A landscape with many peaks, sampled at points; each row gives a point and its height.
From any point a climber takes the steepest step (rise divided by distance) to one of its 6 nearest points. It stops when none of these is higher. Distance is the straight distance between rows; heights are no part of it.
(613) (h 756): [190 117 128 153 178  87 111 144 133]
(55) (h 467): [112  94  80 181  49 115 158 106 155]
(565) (h 658): [181 147 140  96 157 163 118 120 137]
(605) (h 512): [176 138 161 157 203 103  86 138 137]
(588) (h 732): [ 78 160 148  93 147 145  85 127  95]
(167) (h 404): [180 139 121 117 138 125 120 144 127]
(70) (h 527): [130 103 117 115 103  92 157 142 117]
(355) (h 477): [164  99 103 128 103 141 139 144 136]
(91) (h 516): [140 136 125 134 191 102  69 144 109]
(290) (h 701): [138 166 146  94 161 148  82 130 107]
(190) (h 553): [ 99 115 125 172  68 146 174  94 160]
(361) (h 618): [172 127 113 116 106 164 135 122 139]
(176) (h 513): [165 165 172 138 213 143  73 113 142]
(556) (h 639): [113 133 144 100  94 176 163 108 150]
(598) (h 627): [105 132 151 111  98 146 177 111 146]
(134) (h 27): [115  91 102 164  71 120 187 105 151]
(266) (h 578): [159 102  72 182  62 132 128 108 148]
(20) (h 616): [ 93 122 144 164  86 165 198  85 154]
(616) (h 680): [142 154 144  81 136 164 118 126 131]
(116) (h 157): [ 85 100 136 171  98 110 224 102 136]
(79) (h 761): [101 121 144 113 108 103 176 134 123]
(282) (h 424): [113 109 121 118  96 130 169 128 135]
(408) (h 708): [ 73 150 132 108 151 136  65 138  91]
(438) (h 597): [189 148 151 116 182 145 101 127 133]
(544) (h 614): [122 125 135 110 104 141 172 122 143]
(108) (h 557): [136 150 132 105 157 122  92 146 104]
(41) (h 584): [128 110 106 138  79 155 160 121 152]
(6) (h 634): [114 131 130 134  81 175 159 108 154]
(515) (h 453): [151 132 151 165 213  97  72 141 124]
(364) (h 567): [176  96  96 129 120  98 136 150 123]
(498) (h 718): [ 71 140 133 110 142 107  94 151  96]
(666) (h 773): [103 141 137  95 138 113 110 146 115]
(558) (h 665): [107 121 134 109 125  94 124 145  97]
(329) (h 609): [113 123 140  98 115 116 146 133 119]
(387) (h 635): [ 93 107 124 111 117  74 152 148  95]
(314) (h 595): [169 124  86 157  78 166 130 120 161]
(610) (h 411): [142 150 143 153 205 116  61 135 121]
(490) (h 446): [149 137 122 106 139 118 116 143 119]
(225) (h 688): [ 80 119 123 118 135  86 104 153  86]
(572) (h 630): [ 95 130 150 150  97 186 183  88 161]
(136) (h 566): [169  89  69 159  87 125 142 127 144]
(624) (h 656): [100 152 157  80 120 153 150 123 128]
(344) (h 423): [101  90 122 131  93  92 198 121 134]
(407) (h 670): [ 74 117 108 141 147  76  86 150  82]
(653) (h 657): [127 143 141  89 126 145 129 133 124]
(538) (h 596): [ 91 137 157 124 121 167 197 102 142]
(488) (h 174): [ 99  98 112 175  72 138 181 107 158]
(71) (h 556): [172 118 107 117 141 106 123 152 119]
(69) (h 466): [165 144 137 115 184 123  93 138 122]
(516) (h 554): [155 119 127 162 185  66  78 150 112]
(629) (h 765): [ 72 159 150  92 131 121 109 134 105]
(297) (h 793): [159 115 109 128 148  85 110 161 111]
(303) (h 488): [151 166 161 131 205 139  55 110 128]
(145) (h 632): [106 133 127 149  65 183 163  94 162]
(602) (h 636): [110 118 112 141 168  88  70 157  95]
(428) (h 679): [111 157 143 102 163 137  71 140 101]
(405) (h 599): [171 140  98 148  92 189 120 108 169]

For each start below, name the point where the climber stops.
(610): (297)
(408): (666)
(515): (297)
(303): (666)
(176): (666)
(361): (666)
